A landscape with many peaks, sampled at points; each row gives a point and its height.
From any point a climber takes the steepest step (rise divided by distance) to one of its 4 nearest points. It stops when none of these is higher. Distance is the straight distance between rows; heights are no part of it.
K_70: [125 154  73 163 104 127 111 102 143 145 101 158 101 152 138 133 112 108
 198 124]  h=52.8
K_398: [127 103 195  81 130 138 165 137 119  93 131 132 126 117 129 159 119 135
 110 165]  h=40.4
K_24: [158 147 167 103  90 126 131 124  82 152 101  58 123 155 149 165  99 100
 120 139]  h=55.6
K_323: [147 140  76 183 109 141 114 101 137 189 106 129  98 149 138 144 133 105
 149 111]  h=58.1
K_292: [116  81  78 181 161 138 117 114 159 192 152 143 116 113 128 106 161 111
  95 107]  h=62.5
K_608: [129 155 124  98 126  73  96 152 118 112 111  86 130 171 167 101 100  95
 143 145]  h=68.3
K_547: [153 177  47 193  99 159 143  79 149 157 109 165  99 148 117 157 121 112
 203 107]  h=53.7
K_917: [ 75 137 105 104 134 121 105 150 135  82 129 183 142 103 115 106 134 146
 156 127]  h=46.3
K_626: [125 137  37 188 111 175 131  71 152 149  98 159 115 123  96 166 132 129
 187  97]  h=55.1
K_415: [144 148 149 109  80 136 112 110 108 124  89 110 123 143 135 158  84 117
 168 142]  h=52.2
K_290: [111 126  71 153 135 113  97 128 148 141 122 151 108 140 149 102 134 116
 159 122]  h=58.5
K_333: [165 166  90 182  96 132 116 100 123 199 104 114  98 165 144 144 124  97
 154 110]  h=58.6
K_707: [ 76  64  60 149 146 160 139 107 150 123 135 175 139  80  67 132 145 140
 129  86]  h=54.9
K_700: [178 146 101 200  87 170 130 121 104 223 104 113 130 109 117 172 146 175
 109  78]  h=54.0
K_568: [148 113 147 115 158  81 124 157 125 131 151  75 129 152 157  89 124 104
  88 144]  h=64.0
K_18: [ 90 113 193  97 159 134 179 150 145  71 163 173 136 106 101 131 142 169
 102 145]  h=38.6
K_569: [144 116  65 176 153 104  98 129 161 183 134 118 106 154 165  88 152  97
 124 114]  h=61.3
K_773: [119  97  83 165 177 106 108 141 159 164 161 146 124 120 140  68 160 121
 105 110]  h=66.3
K_697: [ 98 122 164  64 111 148 129 148 126  54 105 158 144 104 111 150  95 151
 163 166]  h=26.2
K_325: [107 165  86 117 130  84  77 155 139 101 122 149 128 145 158  82 135 121
 164 127]  h=56.8
K_504: [134 105 127 132 140 102 109 140 134 154 144 116 121 135 148  94 131 111
 104 134]  h=66.8
K_195: [ 89 111 117 123 142 118 111 147 138 111 145 166 135 110 124 100 133 138
 132 127]  h=61.1
K_461: [187 196 102 178  74 132 123 100  98 194 101 110 106 174 137 158 108 110
 155 103]  h=59.8
K_187: [109  87 102 130 108 184 131  76 132 108 102 143 151  88  77 163 121 154
 158 111]  h=52.9
K_682: [181 159 134 164  71 147 122 109  87 192  96  87 119 137 129 165 120 136
 125 101]  h=60.9
K_508: [127 182 126  84 148  69  87 178 121  74 145 115 149 144 156  73 143 120
 133 137]  h=46.2
K_351: [ 96  96 172  78 127 162 159 126 131  65 125 162 147  89  95 156 114 160
 139 153]  h=24.5
K_379: [120 112 112 131  96 171 115  85 124 116  95 144 141 108  99 160 104 144
 177 125]  h=39.8
K_50: [165 121 161 148  88 160 134 115  92 193 112  90 126 105 130 170 136 142
  94 115]  h=58.2
K_892: [114  80  80 173 129 172 131  94 141 182 128 147 129  91  91 144 152 132
 108  95]  h=57.7
K_144: [161 159 133 145  83 130 111 108  97 182 104  88 111 159 141 156 109 102
 138 117]  h=61.8
K_244: [146 114  90 178  98 192 127  79 119 173 100 127 141  94  91 170 145 160
 135  88]  h=54.5
K_204: [129 150 106 133  83 150 110  94 129 115  84 155 121 137 115 153  88 124
 204 131]  h=68.7
K_33: [135 168 144  96 170  75 113 170 124  77 168 113 150 137 146  68 150 134
 103 135]  h=50.0
K_427: [ 72 137 166  95 153 131 148 155 142  57 163 185 149  96  95 117 145 166
 114 131]  h=42.8
K_939: [135 128 176  76 104 117 135 146 102 105 108  84 121 150 150 159  92 104
 124 167]  h=57.5
K_301: [ 91 174  95 107 124  99  80 159 132  83 117 166 134 136 144  97 133 130
 177 133]  h=43.1
K_829: [115 124 123 122 149  95 103 155 137 116 150 136 132 128 149  81 132 126
 123 131]  h=70.1
K_140: [ 96  97 155 106 138 135 134 140 132 103 139 153 133 105 119 124 121 136
 124 142]  h=46.9
K_849: [154 116 135 126 122 105 114 135 114 170 128  68 120 149 158 118 121  88
 103 131]  h=64.5
K_623: [ 97 216 202  98 180 128 143 147 152  41 189 160 156 126  98  95 196 164
  92 120]  h=36.1
K_567: [ 95 171   9 166 150 115 121 127 184 126 115 186  92 142 150 115 152 119
 207 111]  h=58.4
K_182: [105 156 134 117 168  99 113 160 142  90 181 155 151 112 129  67 169 150
 105 121]  h=45.0
K_117: [149  87 166 137 122 146 144 119 112 180 139 106 123 111 129 146 138 122
  81 127]  h=60.4
K_486: [136 168  58 154 138  83  93 135 149 136 109 133 100 172 174  92 126  96
 176 121]  h=52.3
K_191: [176 177 143 136  59 149 123  96  85 150  84 101 120 151 125 169  88 130
 166 118]  h=59.4
K_59: [119  75 176 126 146 144 166 120 135 143 154 138 126 102 113 130 136 135
  87 132]  h=52.4
K_911: [115 122 171  90 140 103 136 162 125  93 147 124 130 132 141 112 121 131
 104 153]  h=50.7
K_958: [122 174 197 110 187  96 158 167 147  69 187 129 147 133 124  90 169 163
  76 126]  h=37.4
K_981: [149 109 192 111 183  87 172 159 137 112 169  87 130 148 144 101 135 129
  61 147]  h=48.7
K_621: [ 86  83 150 105 138 159 153 119 137  83 134 173 152  79  80 144 119 159
 132 131]  h=38.4
K_296: [146 132 167  78 127  96 149 147  98 114 122  46 128 169 160 143 100  88
  93 170]  h=54.7
K_62: [105  73 139 141 136 166 146 105 129 143 138 148 137  86  88 138 136 140
 106 118]  h=55.7
K_246: [140 141  94 128 152  70  93 159 134 123 142 101 129 152 164  66 134 111
 127 128]  h=74.1
K_203: [115 105  61 165 110 190 127  71 139 131  96 151 135  98  77 166 130 145
 164  91]  h=55.9
K_417: [103 140  49 152 110 151 115  93 152 111  93 180 115 128 108 142 108 127
 211 114]  h=49.3
K_987: [148 154 123  93 162  52 116 173 114  97 144  55 149 161 161  77 116 107
 106 147]  h=45.5
K_245: [127 118 147  99  91 166 120  95 121  96  84 134 140 106 106 167  92 145
 178 146]  h=11.0
K_403: [ 81 108  66 143 129 143 111 116 145 117 115 177 130 105 106 129 126 133
 172 115]  h=53.6
K_298: [164 175  41 195  85 196 152  60 136 138  95 154 139 130  83 177 127 164
 192  83]  h=54.6
K_976: [106 188 141  83 143 101  96 173 127  61 157 149 155 126 134  82 155 137
 127 139]  h=44.1
K_188: [112 104 141 113 108 147 118 115 125 119 114 137 124 110 115 141 110 130
 148 142]  h=37.2
K_871: [165 123 174 122  87 150 140 118  88 163 109  73 121 122 142 174 123 123
  97 135]  h=57.6
K_32: [154 137  62 169 143  94  97 125 152 176 121 110 102 173 172  94 135  89
 146 117]  h=57.9
K_989: [142 129 148 119  88 140 115 111 103 146 104 109 117 135 132 159 104 113
 145 137]  h=56.5
K_891: [105  95 208  88 154 151 200 131 141  66 141 163 134 108  96 162 130 168
 100 161]  h=38.7
K_142: [138 132 125 130 109 110 104 121 115 154 112 106 109 153 152 125 110  98
 141 129]  h=61.2
K_826: [159 145 171 101  76 147 130 112  92 137  90  88 124 135 135 176  94 119
 151 142]  h=57.4
K_365: [125 100 148 119 108 144 125 114 119 136 116 127 122 114 124 147 118 124
 134 137]  h=48.3
K_720: [150 126 122 155 109 126 111 117 117 186 115  98 109 142 149 132 123  99
 118 119]  h=62.9
K_335: [161  99  88 181 157 121 103 122 152 218 144 105 115 138 149  97 155  95
  90 111]  h=58.0
K_171: [ 89  76 104 138 136 158 131 107 139 127 134 163 134  86  88 130 134 140
 127 112]  h=55.5
K_483: [135  99 173 107 137 115 139 140 122 132 143 102 126 132 145 127 122 110
  95 145]  h=56.4
K_873: [143  96 223  98 162 128 214 140 128 100 142 112 111 151 132 168 136 133
  62 161]  h=41.6
K_261: [155  94 187 119 114 164 162 114 101 158 129 102 127 105 122 170 139 132
  82 136]  h=67.2
K_772: [122  98 167 119 162 109 141 148 140 127 166 125 129 124 136  93 138 129
  87 137]  h=62.6
K_444: [122 126  83 145 163  91  93 152 147 134 156 140 130 129 150  63 155 124
 123 116]  h=70.6
K_517: [118 115  81 155 112 157 114  91 135 149 107 151 119 114 112 145 121 123
 165 116]  h=56.6
K_545: [ 95  79  49 170 129 174 133  89 149 146 116 157 128  94  77 152 140 134
 141  88]  h=56.7
K_445: [158 102 216 109 181 100 209 149 132 115 158  87 117 166 142 137 138 125
  38 156]  h=47.6
K_624: [ 86 174  53 134 140 104  79 148 149 100 120 183 124 128 147  93 152 131
 178 118]  h=68.1
K_311: [149 146  85 184  91 173 125  77 122 170  97 136 119 121 110 165 125 137
 169  98]  h=55.2
K_405: [122 166 151  68 136  76 118 180 112  73 140  92 147 154 158 103 115 118
 112 155]  h=42.2
K_433: [120 119 176  74 118 126 134 146 115  87 117 119 128 129 140 146 101 120
 135 165]  h=47.3
K_208: [114 146 161  69  98 123 114 152 119  76  99 130 133 139 140 144  80 122
 166 161]  h=31.8
K_903: [159 115 110 188 111 162 117 113 116 231 125 105 120 112 123 156 156 130
  92  99]  h=57.2
K_861: [ 91 102 120 107 114 151 120 114 136  92 110 171 143  93  97 143 106 149
 167 136]  h=20.1
K_642: [135 134 149  97 114  93 116 144 109 123 118  75 122 161 159 123 100  93
 126 151]  h=63.0
K_730: [101 104  52 177 134 145 114 106 156 163 119 160 108 120 119 129 143 117
 156 105]  h=56.3
K_491: [123  83 194 104 141 150 177 127 127 112 143 141 125 106 109 156 133 143
  97 155]  h=46.4
K_645: [160 124  86 179 123 126 103 116 136 210 125 102 106 152 154 119 143  91
 118 113]  h=60.6
K_157: [160  94 128 152 180  89 124 152 147 167 167  94 133 135 148  69 144 110
  75 120]  h=59.9
K_651: [134  91 125 164 126 155 122 109 127 193 135 120 124 106 119 137 143 119
  98 112]  h=58.8
K_786: [152 102 203  92 137 128 182 143 109 123 135  87 122 145 146 161 124 112
  71 164]  h=41.7
K_832: [123 123 106 145 115 126 100 116 130 149 110 139 112 135 140 130 117 109
 158 127]  h=58.3
K_112: [151 147 180  92 186  72 174 174 119  78 166  74 142 161 150 100 130 130
  66 156]  h=37.8
K_377: [122 117 176  70 104 155 133 130 118  72  94 127 139 113 120 172  92 136
 159 168]  h=35.7
K_844: [138 149 109 122  78 175 119  70 127 102  73 152 145 129  92 167  81 146
 214 131]  h=23.9
K_780: [155  86 207 118 149 130 183 131 121 153 154  90 123 131 139 143 144 119
  50 144]  h=41.5
K_571: [ 79 100 141 116 148 135 144 140 138  96 154 175 144  90  96 113 135 155
 118 125]  h=50.2
K_67: [133 108 199  80 135 114 169 156 116  95 138 106 123 142 148 148 118 119
  88 165]  h=48.0
K_420: [103 136 135  83 100 141 107 127 129  71  87 158 141 115 111 148  84 142
 192 149]  h=8.1
K_280: [176 194  56 182  73 190 147  53 127 131  98 159 143 143  95 173 114 158
 203  97]  h=54.2
K_593: [125 106 206 103 174 108 182 161 141  97 168 125 121 141 138 118 135 141
  69 153]  h=55.0
K_813: [ 94 166 177  81 152 115 132 170 134  55 167 163 150 121 123 104 154 155
 108 143]  h=38.5
K_896: [ 91 134 123 135 183 103 126 151 152 106 184 172 148 106 110  65 175 158
  99 103]  h=34.2
K_518: [115  88 106 155 122 153 118 107 134 163 125 142 122 105 116 134 133 125
 127 115]  h=57.8
K_212: [145 137 131 127 183  75 117 165 137 116 175 110 139 130 145  56 153 131
  87 123]  h=52.7
K_19: [ 86 140  62 135 152 108  94 145 144 112 138 175 132 118 136  84 159 134
 148 115]  h=64.1
K_684: [215 212  89 204  65 141 151 119  88 204 109 122 115 157 129 166 115 155
 143  87]  h=58.9
K_141: [152 142 106 120 141  70 103 148 122 142 125  65 124 170 171  84 112  89
 124 132]  h=72.1
K_570: [147 148 159  91  83 117 122 126  95 124  94  83 123 157 145 161  83 100
 151 150]  h=55.4
K_255: [175 118 153 169 100 169 134 124  98 222 118  93 135  94 121 168 153 154
  68 103]  h=55.3
K_935: [ 99 137 129  93 113 113 100 151 123  87 115 150 131 130 137 119 106 126
 159 145]  h=0.6
K_553: [146  84 163 138 119 178 152 102 113 167 130 115 135  80  99 168 147 148
  92 118]  h=59.3
K_118: [103 161 167 119 178 104 140 158 149  82 189 159 151 115 115  77 172 160
  92 118]  h=40.5
K_430: [148 167 197 108 197  80 169 172 141  69 178 100 139 153 135  90 156 153
  63 131]  h=35.1
K_985: [147 159 117 128  96 102 108 117 112 155 104  93 111 175 153 132  91  85
 153 131]  h=60.5
K_745: [ 67 130 114 116 153 117 117 145 140  88 165 186 148  97 108  88 163 159
 123 115]  h=49.4
K_961: [ 87  83  70 161 148 141 120 118 149 145 140 168 126 103 105 113 146 126
 128 109]  h=54.8
K_481: [135 143 156  82 148  75 135 176 112  89 147  79 137 155 160 105 114 114
  98 157]  h=53.1

For each start below, name the point where the climber stops.
K_626 | K_246
K_171 | K_261
K_203 | K_261
K_645 | K_246
K_707 | K_261
K_961 | K_261
K_958 | K_246

Write out the way that a climber takes from each point below.
K_700 | K_682 K_144 K_720 K_849 K_504 K_829 K_246
K_187 | K_203 K_545 K_892 K_651 K_117 K_261
K_191 | K_144 K_720 K_849 K_504 K_829 K_246
K_623 | K_427 K_571 K_195 K_829 K_246
K_244 | K_892 K_651 K_117 K_261
